Each row is a point on a landscape with many valleys, with its height.
A ball rolls from a point to the lowest of its 2 nearest points, and stops where none of them is lower. Distance is the straight distance between rows; heights are no part of it.
j774: [172 111 107 154 129 100 134 164 152 167 157 123 171  66 135 152 113 164
 108 168  82 148 130  80  74 112 135 181  79 126 128  70 139]  height 3.56
j35: [146  90  91 110 133 131 172 182 151 127 149 108 138  64 151 128 167 128
 129 140  75 167 124 117  77 152 113 130 139 131 138 103 116]  height 4.57
j515: [143 156  60 128 128 126 101 147 124 112  71 139 142 146 133 102 126 160
 157 127 208 122 104 168  86 166 160 174  71 105 117  88  74]  height 3.69
j891: [116 149 169 136  83 140  97  48 118 104 116 124 104 192  99 120 133  86
 106 100 108 122 142 127 192 135 135 122 137 136 103 158 182]  height 4.16
j885: [121 141 162 156  69 126 120  64 127 121 132 119 127 161 114 108 140 121
  87 141 132 120 159 113 182 152 157 124 103 149  91 152 158]  height 5.91
j611: [ 89 150 105 150  71 104 133  77 100  91 125 139 106 157 100  59 160 120
  81 118 129  77 208  97 166 156 110 112  98 168 108 155 124]  height 6.74
j465: [120  71  96  93 141 150 185 173 159 135 146  81 161 110 150 143 167 126
 131 163  94 173 126 133 119 167 146  92 169 141 105 122 105]  height 5.69
j118: [128 151 152 154  64 117  82  63 129 111 106 118 146 161  96 141 126 159
  93 154 149 118 129 128 166 156 203 160  55 130  88 146 166]  height 5.90
j931: [122 151 135 108 140 148  84 120 131 100 101 147 115 157 116 146 111 126
 147 102 159 128 109 161 139 120 138 136 138 110 130 126 147]  height 5.18
j288: [172 122  63 114 161 120  98 174 170 129 103 136 158 112 157 143 112 163
 152 154 130 149 104 123  57 128 165 193  88 110 110  66 109]  height 4.59
j134: [118  91 138  80 175 184 118 149 174  70 101 124 121 109 138 126 137 125
 116 143  63 172  88 169 107 112 145 106 203  99 114 131 130]  height 9.08
j594: [114 102 110  96 156 154 133 155 155 128 115 112 150 151 139 165 123 138
 147 139 152 152 103 163 130 146 160  96 172 133 102 132 113]  height 4.60
j937: [131 112 131 126  91 148  99  93 177  88 110 113 159 119 118 111 133 181
  78 183 118 158 109 143 132 179 211 139  80 137  63 118 137]  height 5.08
j251: [119 152 161 159  69 109 101  67 119 141 138 119 143 169 108 140 124 142
  98 151 152 103 144 112 182 137 172 145  78 142  98 147 158]  height 5.54
j274: [149  85 154 138 145 116 189 130 123 193 189 101 144  79 134 169 108 115
 116 138  76 148 129  92 134  96  85 104 157 143 147 143 146]  height 4.53
j16: [ 97 184 117 131  99 114  67  81  84  78  70 159 106 195  74  77 137 109
 131  77 136  91 153 147 141 126 113 159  94 116 128 118 149]  height 2.61
j158: [130 175 124 128 143 107  78 138  95 137 108 163 115 163 126 145  99 124
 171 105 190  95 120 143 126  99 108 170 103 104 157 116 128]  height 5.78
j106: [160 114 131 126 179 121 105 150 151 163 138 142 153  98 143 178  76 149
 139 142  86 142 103 114  90  68 120 165 129 111 139  90 143]  height 2.82
j485: [132 157 161 131  74 135  57  67 121  62  80 142 114 148  76  96 130 129
  97 120 118 126 122 139 151 143 157 167  66 106 106 123 181]  height 5.04
j287: [110 191  87 133 125 122  77 107  82  88  67 168 112 198  92  83 129 126
 154  76 177  82 142 153 117 125 111 172  94  96 143 113 121]  height 3.11
j637: [155  79  71 115 132 127 202 200 166 149 172  86 171  73 157 149 192 137
 122 149  81 167 135  92  76 167 114 137 130 142 142 103 114]  height 4.79
j714: [135 132 173 128 147 148 102  82 143 161 146 123 155 173 122 223  70 140
 143 132 130 120 104 122 174  84 153 126 155 125 117 159 174]  height 5.97
j899: [121 120 125 154 102 102 168 137 117 155 166 108 133  85 144 100 153 129
 101 146 128 123 156 100 136 157 125 118  99 172 134 114 102]  height 1.74
j48: [115 129 116 137 156  93 160 176 111 195 147 113 142 157 151 164 114 122
 175 125 184  97 134 126 140 124 117 102 132 147 145 134  94]  height 7.32
j680: [137 110 129 124 114 148  93  98 179 104 115 120 169 130 125 149 118 184
 102 178 122 151 100 138 128 153 208 142  95 137  74 111 131]  height 4.80
j864: [111 120 157  81 155 174 117 141 134  80 107 139  82 118 114 122 134  86
 132  99 100 162  99 167 131 109 105  90 203  90 136 170 154]  height 1.60
j93: [162 114  90  95 202 139 105 191 156 118  99 138 123 100 154 155 112 121
 166 121  95 149  87 141  55  78 125 157 167  87 141 104 115]  height 2.42
j360: [156 117 153 120 200 129  93 140 149 151 132 147 140 105 136 191  68 142
 138 128  73 135  96 118  97  36 109 162 158  97 152 111 159]  height 2.45
j9: [114 132 151  92 139 174  99 120 141  71  92 152  80 134 107 113 130  97
 125  87 114 151 105 173 126 118 114 116 177  91 129 144 160]  height 1.97
j688: [ 93 138 152 131 120 118 152 103 109 134 141 131 103 164 120 110 138 102
 128 101 141  99 165 110 182 136 104  92 155 147 140 162 129]  height 7.78
j794: [101 176 131 123 117 136  82  88 100  78  76 150  98 190  89  98 137 100
 135  63 140 104 142 158 151 127 115 138 131 118 129 131 155]  height 1.78
j959: [105 143 148 154  72 120 130  62 119 102 129 121 115 170 112  75 157 105
  78 125 128 105 179 108 186 160 132 108 116 159  93 160 139]  height 6.26
j464: [109 187  66 144 129 107  93 124  85 108  79 171 120 196 109  85 128 138
 160  90 204  63 145 148 111 122 108 172  83  97 148 120  94]  height 2.33
j738: [134 101 120 141  87 118 136 118 163 145 144  96 175 109 136 126 133 169
  86 189 139 145 135 120 127 176 197 134  77 161  69 106 116]  height 4.72
j556: [ 81 144 127 132 102 117 154  78 104 127 125 124 106 195 112  97 150  93
 114 100 137  83 187 107 193 141 105  83 160 163 119 176 135]  height 7.50
j967: [138 178  90 156  94  80  93 131  74  98  94 185  89 107 120  48 143 140
 147 116 156  81 150 107  91 119  93 189  54  91 170  96 100]  height 7.12
j629: [117 110 179 111 137 139 165 127 109 123 152 130  84 105 122 115 136  88
 124 101  92 149 129 128 148 109  83  87 177 118 158 169 146]  height 4.52
j490: [127 101 118 152 110 104 195 140 122 170 180  86 148  84 155 118 165 119
 106 148 117 129 161  97 132 164 119  99 121 184 129 129  96]  height 2.30
j849: [144 158 141 113 116 145  58 108 122  65  79 167 101 116 103  92 120 128
 128 108 133 140 108 153 106 129 126 175  90  92 134 101 156]  height 4.21
j438: [126 123 173 116  91 175 104  60 140  73 111 130  97 164 104 103 141  91
  99 109  97 150 121 147 175 140 133 111 152 121  97 150 182]  height 3.54
j154: [152 118 108  97 183 147  78 155 163 100  99 147 131 110 149 144 105 143
 151 134 107 153  91 152  74  98 144 162 150  98 123  95 128]  height 2.72
j226: [113 113 124 153  72 121 148 102 147 129 139  93 153 121 134  95 161 157
  77 176 158 132 153 126 152 199 192 116  84 169  73 129 102]  height 5.12
j888: [117 161 173 161  74 102  97  47  98 154 140 119 129 196 101 159 112 114
 115 128 134  88 154 100 199 113 154 140 102 147 108 157 171]  height 5.11
j62: [168 121  67 119 160 116 114 187 152 143 110 138 148 116 163 155 115 142
 171 136 144 139 105 132  61 118 139 172 107 107 128  78 104]  height 4.83
j471: [131 117 143 133  83 149 106  97 156  81 112 130 133 109 115  85 144 152
  81 157 124 154 120 136 134 176 174 134  85 133  85 118 136]  height 5.41
j305: [145  87 139 108 203 143 153 173 160 140 136 114 136  84 137 165 125 122
 127 133  28 166  99 115  85  65 105 126 194  99 154 128 139]  height 1.29
j191: [ 78 112 119 110 139 122 199 140 101 131 144  95 111 143 137  94 183  99
 128 114 145 109 158 128 159 161  99  49 186 156 144 191  85]  height 6.57
j135: [164 152 102 141 101 107 115 149 106  97 105 164  92  59 136  57 152 136
 137 120 122 132 122 129  72 139 107 174  78 105 153  84 101]  height 6.53
j86: [135  75 150 117 120 150 181 124 141 122 166 106 130  79 140 115 149 113
  97 147  61 172 125 119 124 136 108  97 159 138 126 140 135]  height 4.08
j796: [134 105 178 120 163 130 155 128 120 185 159 118 130 126 125 184  82 110
 145 124 109 140 116 114 151  72 103  97 180 123 148 167 158]  height 3.94
j197: [128 159 129 158 110  78 144 138  82 136 150 155  91  92 140  84 142 125
 136 111 124  88 163  93 121 115  75 138 104 143 179 126 110]  height 1.26
j325: [109 158 122 153  74 127  84  63 126  99  93 109 151 184  83 141 137 163
 103 138 167 109 133 141 167 178 205 152  56 132  87 139 143]  height 6.21
j661: [148 113  72 125 110 113 122 164 167 130 116 114 172 106 143 124 141 174
 117 173 145 159 125 122  81 178 189 163  64 140  83  73  99]  height 2.66
j804: [124 184 110 139 121  98  82 122  72 106  94 183  86 152 108  84 123 110
 165  86 159  79 147 127 114  96  76 174  97  90 175 112 123]  height 5.53
j54: [106 122  76 120 119 146 142 149 154 113 101 106 157 143 137 104 159 154
 129 146 183 143 121 164 114 205 170 120 111 143  92  95  76]  height 3.55
j943: [150 119 181 121 182 138  92 105 145 149 143 144 139 118 123 196  52 137
 130 127  83 131  97 122 133  40 116 148 160 103 145 131 176]  height 2.05
j165: [122 116 111 151 139  90 168 166 118 216 164  93 176 147 157 172 117 132
 155 153 182 101 146 106 146 144 137 101 107 173 120 120  92]  height 7.63
j660: [ 92 164  98 118 141 131 137 144 105 107  94 149  91 164 113  81 152 109
 151  79 171 102 146 158 122 140 103 108 151 110 149 139  95]  height 2.98
j551: [102 129 146  91 124 189 105  99 143  51  82 139  90 161  99 102 151  91
 112  89 116 155 112 183 153 147 127 101 182 102 112 150 160]  height 2.48
j232: [129 117 187 145 106 127 168  85 115 170 174 115 122 128 131 143 110 100
 105 131 114 127 145  98 178 110 107  96 149 143 132 169 153]  height 8.22
j291: [126 139 180 149 102 116 135  96  98 131 157 144  91 109 123 100 126  97
 102 107  98 121 155  97 156 112  90 122 122 137 155 143 154]  height 5.40
j453: [139 134 139 120 137 117 148 170 104 114 133 148  68  71 137  96 143 101
 159  87 101 140 112 136  88  99  69 127 160 108 188 134 126]  height 4.24
j214: [153 133 177 135 124 153  65  50 155 113 132 133 157 149 109 192  75 164
 105 153  91 129  99 120 155  96 186 156 108 110 100 145 186]  height 3.59
j783: [140 104  42  94 148 150 136 187 171 109  92 108 151 118 155 118 162 148
 149 148 144 166 109 160  65 175 160 139 133 115 102  81  86]  height 5.58
j302: [108 125 166 134 125 117 167 106 110 165 163 110 119 140 134 131 126  99
 121 119 137 112 155 104 178 126 104  87 154 155 138 166 128]  height 8.01
j786: [140  99 174 127 153 122 170 134 113 177 173 115 121  99 128 164 102 111
 132 123  88 143 124 106 139  90  84  94 165 128 157 154 153]  height 4.22
j858: [138 116  53  94 169 153 125 186 156 108  81 121 138 141 148 141 138 132
 165 131 169 150  95 179  74 147 151 134 153 104 108 103  84]  height 5.33
j884: [120  92 158  87 161 177 129 123 159 106 122 124 129 132 134 151 115 119
 119 140  85 161  99 148 137 103 139  97 196 111 111 149 146]  height 8.98
j415: [150 140 150 121 113 132  76 121 128  92 108 165 117  90 121 107 105 144
 123 134 115 146 109 130 100 116 128 169  91 104 132  96 149]  height 3.77
j514: [ 99 166 125 142 108 124  99  89 117 120 110 133 134 194 104 132 132 140
 132 113 179  98 143 138 172 152 155 136 103 138 114 131 132]  height 6.86
j256: [158 117 100 116 207 114 115 200 142 176 124 128 152 141 159 216  73 126
 184 130 140 126 100 129  81  67 123 144 150 108 141 117 123]  height 2.19
j37: [157 121 113 123 195 118  93 168 144 171 131 132 167 148 153 220  61 152
 165 136 142 122  97 135  98  73 138 158 130 120 134 105 130]  height 2.63
j655: [ 93 102 108 121 106 146 173 124 138 123 129  86 150 142 140  93 175 129
 104 155 162 135 145 147 157 208 161  81 141 165  88 134  80]  height 5.77
j187: [155 122 155 128 131 134  91 120 145 115 132 156 132  82 127 132  93 148
 113 151  87 150 110 119 107  98 134 161 104 114 124  94 150]  height 3.41
j831: [128 121 159 187  78  89 166  97 104 156 183 110 129  73 140 100 144 124
  64 155 112 109 181  82 147 133 124 121  84 176 128 149 126]  height 2.64
j167: [109 158 123 114 180 123 125 177 108 148 102 125 110 186 122 170 112  95
 184  87 196 106 110 161 141 105 113  93 178 109 149 170 112]  height 6.64
j527: [ 81 169  97 140 120 123 122 103 111 138 111 122 147 230 106 146 134 148
 150 104 205  75 152 144 178 157 153 109 123 149 109 146 106]  height 7.22
j593: [134 119 171 111 110 174  90  81 161  72 114 144 116 134 113 119 123 128
 100 133  95 154 104 145 144 129 146 128 133 111 104 136 173]  height 4.07
j311: [155 117 176 149 121 135  97  77 160 146 146 126 170 115 119 174  75 172
  92 179  86 135 108 106 139  91 174 159  98 122  96 122 172]  height 4.03
j917: [ 96 119 112 137  96 139 150 109 148 128 130  94 159 146 131 111 156 148
 103 158 174 130 144 141 160 201 177 106 111 166  83 129  91]  height 5.45
j595: [ 99 158 105 135 110 102 149 126  87  89 125 161  70 122 114  51 169 111
 131  79 114  82 180 106 128 131  56 105 145 145 174 158 112]  height 3.13
j567: [140 165  95 166 125  73 115 159  80 166 131 163 117 132 149 113 114 136
 175 128 182  79 142 111 100 109  97 173  73 118 166  99  92]  height 5.85
j516: [102 148  79 118 154 151 128 160 128 126  85 120 148 189 132 131 135 143
 165 105 222 109 116 181 120 167 151 109 143 121 119 125  77]  height 4.64
j410: [136 127 120 151 106  97 141 149 119 151 146 122 132  87 147 111 134 140
 118 149 139 126 146 108 111 146 131 144  85 150 130 100 107]  height 1.10
j409: [116  67 119  84 144 174 169 143 168 127 142  83 166 129 149 148 150 132
 122 172  98 169 114 142 140 155 163  81 185 138  90 135 112]  height 5.55
j619: [136 101 150  90 184 147 144 174 140 129 132 127 107  85 123 157 116 101
 142 121  58 164  87 137  87  60  96 105 206  93 156 158 140]  height 1.02
j65: [130 109 197 121 124 149 158 103 117 116 158 132  85 100 118 113 125  83
 109 104  63 156 119 118 154  99  80  92 175 115 155 174 176]  height 4.73
j432: [115 181 116 136 134  98  95 134  74 121 103 176  78 170 110 101 117 103
 167  76 161  75 151 130 130  86  72 151 125 103 178 133 134]  height 5.89
j299: [125 155 134 122 138 136  76  99 124 127 115 139 138 181 113 189  93 144
 153 116 173 111 104 150 158 118 157 147 118 124 122 130 149]  height 5.52
j391: [159 123 186 142 116 136  93  96 135 118 139 157 128  75 115 129  85 143
  91 147  71 147 115 108 124  81 126 160 103 105 124 114 180]  height 3.78
j466: [145  78 157 122 163 150 158 127 160 156 158 112 154  99 134 163 105 129
 108 161  49 165 111 106 125  92 116 113 177 124 124 127 148]  height 2.15
j363: [ 93 154  96 133 113 129 130 121 124 112 104 130 131 163 118  88 150 145
 129 120 191 104 148 150 139 176 144 124 104 140 111 118  91]  height 2.26
j36: [109 126 157 113 103 173 119  90 138  64 105 136  95 148 109  77 161  95
  98 106 110 151 127 154 160 160 124 110 155 119 110 140 155]  height 3.04
j718: [144 121 142 131 175 118 114 147 138 186 150 129 164 137 141 214  61 144
 155 142 140 124 102 124 124  77 130 136 136 131 131 117 141]  height 3.10
j699: [150  91  93 149 128 101 202 182 143 204 189  83 176  83 149 173 154 130
 124 152 110 139 151  77 103 147 112 122 114 161 141 110 117]  height 5.34
j769: [156 133 197 139  90 143  72  75 125  93 124 158 114 102 100 118 100 128
  91 134  82 141 121 111 143  95 129 162  90 104 120 126 200]  height 4.19
j245: [136  69 136  98 171 162 177 146 164 143 147  94 153 106 141 154 136 123
 112 165  45 173 106 119 121 104 131  99 196 113 117 137 133]  height 1.83
j682: [136  89  50 100 135 148 161 193 176 121 121  98 164 107 161 122 179 146
 132 162 127 169 125 132  79 189 160 133 135 131 104  81  94]  height 5.75
j525: [131 127 143 146  88 123 145 128 116 108 146 136 103  66 136  69 159 124
  95 129 104 144 142 113 120 153 104 129 104 146 139 113 118]  height 6.06
j177: [168  90  78 137 137 103 200 207 156 184 176  97 169  69 153 170 166 134
 139 139  96 147 134  78  81 138  93 145 119 142 160 103 117]  height 5.05
j280: [151 112 146 141 111 132  96  89 171 124 129 117 176 122 122 158  96 190
  90 189 104 141 104 120 130 125 210 155  75 135  78 116 148]  height 4.48
j908: [ 84 149 103 136  89 106 145  84  94 103 132 141 102 173 104  72 152 112
 100 105 132  74 202 101 175 147  96  96 130 168 125 168 123]  height 7.11
j608: [159 155  90 154 139  80 105 172  98 168 124 153 129 123 152 136 100 132
 182 136 181 102 120 126  87 103 112 183  69 111 156  91  94]  height 5.48
j532: [150  75 155 126 112 171 138 103 174  84 146 119 142  82 140  97 141 138
  65 175  40 182 111 120 116 141 148 121 132 127  91 117 146]  height 4.95
j961: [128 131 115 134 134 104 153 168 111 150 141 131 108 103 144 116 137 117
 158 113 139 121 130 129 104 129  93 126 128 136 166 118 103]  height 6.11
j403: [ 90 180  92 122 142 141 108 128 108  99  78 145 110 205 101 106 140 118
 156  73 191  89 138 172 134 139 122 125 144 109 140 134 112]  height 3.63
j639: [ 81 113  92 112 120 154 180 140 127 110 118  93 136 145 135  81 189 125
 120 131 168 130 144 163 142 203 133  72 159 151 106 137  72]  height 6.04
j887: [131 179 144 145 104  90  88 120  68 113 117 183  77 112 109  74 124 109
 143  95 122  88 157 105 118  95  67 170  97 101 187 116 144]  height 5.03
j72: [ 98 175  95 138 138  92 109 138  79 132 112 166  97 192 111 109 118 116
 170  81 177  62 163 124 138  98  80 132 128 119 163 143 112]  height 6.25
j942: [113 127  99 107 126 158 116 125 157 100  99 118 153 154 127 128 137 153
 131 134 179 147 109 170 130 180 178 120 127 133  92 113 102]  height 4.00
j116: [141 158 172 147 107 103  98 117  86 123 140 173  87  86 116 100 114 112
 127  98 107 114 140 102 124  90  81 161  99 109 175 115 159]  height 4.61
j913: [132 141 146 130 134 115 121 138 113 143 135 149 110 111 135 133 108 120
 144 116 138 130 126 128 124 105 106 138 121 124 153 114 134]  height 5.80
j802: [108 169 120 119 176 122 101 153 102 135  94 139 105 197 112 165 106 103
 182  80 201  89 113 165 144 100 114 123 162 108 153 156 129]  height 6.45
j275: [145 154 134 181 100  64 148 145  71 162 167 148 106  64 138  97 134 134
 128 118 111  85 162  76 107  95  64 157  82 153 190 119 111]  height 0.25
j523: [146 109 189 126 124 162 131  58 156 154 159 115 153 150 128 181  82 137
 105 152  92 145 112 110 167  96 144 107 168 126  98 159 174]  height 8.68
j698: [118 179 102 139 158 106 101 150  92 141  99 159 103 192 127 142 105 117
 183  92 207  74 131 152 126 107 101 148 127 104 160 132 110]  height 6.12
j60: [126 131 140 190  91  68 170 116  91 176 186 114 137  71 142 113 138 129
  84 152 125  92 188  70 144 123 114 131  75 180 143 138 112]  height 1.95
j130: [ 96 164  88 110 150 161 112 135 123 103  72 134 124 199 110 124 140 128
 155  78 208 109 115 190 130 156 147 118 146 107 123 137 102]  height 4.13
j282: [131 159 136 119 139 128  81 126 111 117 108 162 105 138 121 136 101 122
 155 104 163 120 116 146 127 109 120 156 116 104 148 113 142]  height 5.46
j713: [157 102 101 144 115 107 145 153 161 171 155 106 185  90 139 152 115 167
 109 181 114 153 137  96  98 141 165 158  78 149  97  80 125]  height 4.01
j23: [148  90 136 151 128 101 198 144 124 204 196  88 154  71 137 163 132 121
 116 141  92 138 141  81 124 121  91 110 130 163 147 130 128]  height 4.91
j174: [ 84 110  97 109 137 135 193 153 115 114 131  90 115 126 135  81 194 107
 130 120 146 122 147 151 139 182 111  64 172 148 132 157  68]  height 6.31
j626: [149  76 121 122 123 136 192 155 142 129 176  94 137  53 145 118 170 117
 104 147  44 169 127 108 102 142  93 112 151 147 142 127 127]  height 4.32
j373: [103 163 153 153  80 117  95  45 101 131 116 119 122 218  92 140 128 106
 122 107 130  93 158 121 200 130 150 122 124 153 100 157 164]  height 4.70
j578: [123  81 128  96 140 167 143 124 174 110 129 106 155 121 142 135 137 141
 113 167  89 168 108 142 128 149 163 107 168 133  93 120 123]  height 5.38
j537: [128 148 149 121 143 148  75  86 133 134 132 128 145 186 114 226  76 148
 152 120 157 113 101 139 165 107 168 133 135 128 114 149 163]  height 5.76
j702: [146 165  98 158  94  95 114 140  85 104 109 168  85  72 133  48 159 138
 137 114 136 102 145 111  83 130  94 177  74 112 167  95  93]  height 6.79
j340: [122 151 129 137 121  96 158 144  85 102 138 159  63  86 129  62 171 109
 142  75  97  94 150 116 114 116  48 120 147 135 198 154 110]  height 3.68
j502: [112 128 125 131 146  93 183 163  91 156 156 118 103 114 141 116 155 108
 159 105 135 100 147 111 126 122  82  88 149 151 174 154  94]  height 6.43
j612: [149 140 182 150  98 111 102 107 106 132 152 158 110  77 114 120  99 124
 108 128  96 136 134 101 126  91  99 156  90 116 152 113 168]  height 4.23
j68: [149 144 173 128 141 136  49  88 126 132 133 151 142 146 109 203  60 143
 137 126 122 114  96 125 145  67 143 174 110 106 136 133 187]  height 2.90
j533: [139 141 147 191  96  62 163 125  78 176 188 129 123  69 137 118 127 131
 107 135 114  89 172  72 132 102  80 140  83 170 171 133 116]  height 0.99
j109: [ 82 151 116 131 132 128 141 112 113 149 118 114 140 217 118 151 133 125
 152 106 205  81 149 134 190 153 146  83 155 155 116 162 108]  height 7.49
j27: [ 97 165  99 128 133 122 141 141  95  88  98 163  71 140 114  54 159 107
 148  69 143  93 155 140 114 132  75 113 154 110 170 146 112]  height 2.37
j535: [133 103 178 112 135 162 131  91 148 134 144 124 129 139 126 160 100 117
 114 134  97 150 109 124 158  98 133 104 171 122 117 157 164]  height 8.84
j649: [136  88 147 118 118 160 134 108 172 113 142 121 152 104 140 125 129 138
  90 173  74 167 112 126 131 144 157 116 140 137  89 114 137]  height 5.19
j376: [139  76 112  95 195 145 178 194 164 151 144  91 161 102 139 176 149 125
 133 150  45 166 112 106  91  92 122 112 193 106 143 129 126]  height 1.55
j12: [154  93 168 142 159 139 142  97 163 182 163 111 171 113 128 193  75 150
 102 166  65 149 114  97 138  75 134 129 158 124 116 127 157]  height 2.65
j531: [114 114 112 132 130 119 159 143 136 192 151  88 176 159 147 171 122 138
 147 155 190 117 132 126 158 161 166  96 123 171 104 123  93]  height 7.88
j81: [154 135 122 121 161 108 139 190 105 147 129 153  78  83 145 132 118 102
 184  90 115 136 101 138  72  78  75 138 153  98 184 131 123]  height 4.49
j370: [160 143  86 130 153 106 109 176 117 152 114 152 127 119 155 143 103 132
 184 129 170 119 107 143  77 111 119 170  94 112 147  89 101]  height 5.16
j949: [146 133 127 135 101 124 129 139 118  95 124 153  95  60 140  65 154 130
 121 120 103 150 128 128  87 149 106 150 101 123 148  95 115]  height 6.30
j926: [112  87 117 127 125 112 216 145 115 168 178  68 149 101 158 122 184 105
 114 147 123 128 155 102 149 170 112  69 149 180 134 158  84]  height 2.86
j121: [134 105 150 114 162 133 141 138 133 180 155 115 152 137 139 192  84 128
 148 133 135 131 113 125 149  93 130 108 162 138 129 141 144]  height 3.58
j736: [168 108 119 138 163 116 118 154 162 159 139 131 169  83 138 163  99 158
 122 158  72 148 116 100  81  85 131 175 106 115 132  72 144]  height 3.18
j553: [108 133 155 122 136 119 159 141  99 121 139 137  76 110 126  99 148  92
 138  89 111 124 137 124 140 114  77  99 167 129 172 164 130]  height 4.28
j481: [116 102 149  78 165 160 144 168 128 102 120 126  91 108 118 137 131  93
 140 110  87 165  92 158 113  93 104  80 212  94 144 175 135]  height 1.32
j57: [145 115 194 141  98 144 148  60 134 173 174 106 148 149 133 166  89 123
  97 153 115 132 136 103 178 113 136 102 148 139 103 169 171]  height 8.47
j183: [136  93 166 142  90 145 173  91 131 128 175 100 127  87 147 100 144 108
  70 153  81 160 139 107 151 149 114  91 141 151 115 155 143]  height 3.71
j599: [144 106  93 108 197 129 139 201 149 166 122 119 151 133 153 193 104 121
 175 131 131 143 102 137  81  93 133 123 166 114 135 119 113]  height 1.80
j430: [162 126  86 144 107  96 128 174 131 147 132 131 142  76 152 114 140 148
 135 149 132 142 131 106  78 150 135 168  69 135 128  73 103]  height 1.76
j229: [152  93 175 131 113 169 100  94 174  66 123 142 128  79 123  84 126 152
  67 168  45 171 101 121 118 125 156 137 111 111  93 110 166]  height 4.68
j100: [ 99 105 135 136 114 120 193 111 120 169 170  82 140 134 150 115 161 111
 110 148 147 112 167 104 174 168 131  67 147 182 118 164  92]  height 3.40
j759: [148 125  73 142  95 104 133 169 141 134 122 117 149  86 147  99 154 158
 121 160 148 147 137 120  79 178 162 167  59 139 107  73  86]  height 2.23
j512: [127 142 152 124 134 109 160 152  90 115 142 150  55  80 130  88 156  93
 150  77 100 122 127 124 114 100  51 110 164 120 199 162 126]  height 4.02
j334: [118 163  73 134 125 134 114 134 122 104  79 142 131 157 123  81 145 152
 141 112 205 108 122 165 103 170 151 154  86 113 117 100  80]  height 3.12
j875: [106 111 118  98 131 169 131 124 158 106 106 112 147 155 131 140 138 142
 128 142 158 153 108 170 143 170 165  99 161 132  92 131 112]  height 4.33
j119: [117 141 151 143 102 120 140 112 110 123 147 141 102 111 128  92 143 114
 109 121 126 121 151 117 147 141 106 121 118 140 141 134 128]  height 5.74
j314: [145 135 185 140  71 147  75  61 135  78 110 140 115 130  95 101 119 120
  78 129  92 144 123 120 164 128 154 152  88 115 100 136 196]  height 4.66
j750: [ 97 116 127 124 144  95 200 148  93 148 162 106 103 123 135 110 170 103
 139 107 131  93 161 102 153 133  82  62 169 164 166 185  92]  height 6.69
j145: [124 123  78 128 110 127 128 146 159 120 108 112 163 127 134 102 146 172
 119 164 177 147 126 150 103 202 183 137  81 148  82  87  84]  height 3.14
j788: [109 117 107 122 131 138 141 137 147 156 129  98 169 168 140 164 131 149
 145 149 191 126 121 150 153 176 175  97 137 157  93 124  96]  height 7.94
j25: [138 128 201 141 101 140 130  79 111 116 152 145  87 106 118 104 117  83
  94 107  76 138 138 106 166  98  87 123 137 120 145 149 187]  height 5.07
j901: [133 113 124 116 106 149 115 124 157  87 116 130 134  99 130  91 140 149
 102 150 121 162 111 146 110 175 160 135 107 133  97 100 121]  height 5.70
j18: [ 93 179 125 114 134 127  94 112  92  81  75 158  77 184  87  85 138  83
 148  51 138  98 146 158 137 109  93 133 156  99 155 137 153]  height 0.97
j442: [ 98 168  82 146 116 103 116 128 101 116 105 155 120 173 118  82 138 142
 146 110 190  76 160 130 125 146 113 140  92 123 135 117  92]  height 1.18
j560: [148 112  97  97 191 128 134 204 138 145 118 127 116 106 146 168 114 109
 172 117 110 151  96 139  65  82 113 123 175  97 150 129 118]  height 2.13
j211: [150 107 186 126 101 170  97  82 163  68 125 150 113  99 121  98 119 132
  78 147  63 160 108 125 138 120 139 128 123 108 108 128 179]  height 4.40
j55: [146 132 183 129 154 130  85  96 124 159 150 147 138 134 116 200  51 132
 137 123 111 124 106 113 148  51 117 157 132 112 139 129 183]  height 2.47
j601: [153 134 169 137 145 139  55  76 147 127 131 140 162 150 113 211  61 172
 124 150 111 118  92 116 144  77 175 169 106 117 119 126 170]  height 3.25
j785: [118 134  57 103 160 158 128 176 142 117  77 117 145 171 141 140 134 139
 167 115 208 130  98 194  96 163 158 115 150 112 112 116  72]  height 5.01
j787: [111 152 134 132 101 140  95  83 136 111 106 122 139 179 108 149 128 146
 123 128 173 118 122 147 168 165 177 133 102 136  94 133 137]  height 6.59
j184: [148 122 131 108 153 139  88 133 160 111 115 145 145 110 137 145  98 157
 134 145 108 151 100 136 100 110 152 156 123 114 116  95 130]  height 3.03
j944: [126 122 124  97 161 154 103 144 148 117 110 129 133 143 136 167 104 132
 148 122 149 142  97 162 126 118 147 120 168 116 121 128 129]  height 4.86
j726: [101 133 116 108 178 123 159 191 104 165 117 107 119 168 125 150 135  94
 181 105 190 108 118 155 136 121 114  66 189 122 148 177  92]  height 6.87
j707: [162 134  58 118 141 122  89 159 153 123  91 132 157 131 145 138 112 168
 156 151 177 136  97 151  74 149 169 181  68 116 102  76  92]  height 4.26
j284: [141  93  96 148  94 113 163 149 163 155 158  91 176  82 145 126 154 153
  87 188 119 160 148 102 107 182 179 140  80 165  83  95 113]  height 4.38
j321: [109 128 106 120 174  96 176 199 104 182 132 105 121 156 141 154 136  99
 185 108 178 106 130 133 128 121 105  73 165 135 153 165  90]  height 7.05
j307: [106 172 124 113 140 124 120 145  94  93  92 162  52 143 103  75 147  85
 155  60 135 108 138 150 113 106  71 116 166  90 176 150 131]  height 1.79
j31: [ 96 131 119 121 136 147 136 116 138 145 123 102 157 198 131 169 132 141
 152 128 200 112 121 155 177 165 173  90 156 154 102 149 107]  height 7.75
j812: [137 161 160 120 100 140  52  87 116  70  88 160 106 137  89 105 118 124
 114 105 127 131 117 141 136 126 134 174  83  98 128 112 172]  height 4.58
j810: [122  82  67  96 133 145 183 190 160 134 138  81 164 110 160 130 185 132
 131 159 125 165 134 135 104 196 151 103 148 146 106 104  88]  height 5.83
j429: [142 107 173 172  77 123 171  78 122 142 186 107 127  78 147  97 141 109
  55 161  90 140 165  90 160 140 123 104 108 161 112 154 145]  height 3.27

Call two points neighbours if one is among the 2 nearest of the other. Go from one point of each pair to the other, from neighbour to neighbour, staying as low as possible. Name the highest point that can't be avoided.
j187 / j275 -> j81
j619 / j442 -> j810
j18 / j442 -> j287
j275 / j442 -> j340

Where does a ball stop that starts at each point below?
j785 -> j18
j655 -> j943
j608 -> j442
j471 -> j943
j134 -> j619
j302 -> j251
j527 -> j251
j465 -> j619
j373 -> j619
j593 -> j619
j54 -> j410
j804 -> j187
j567 -> j442
j699 -> j599
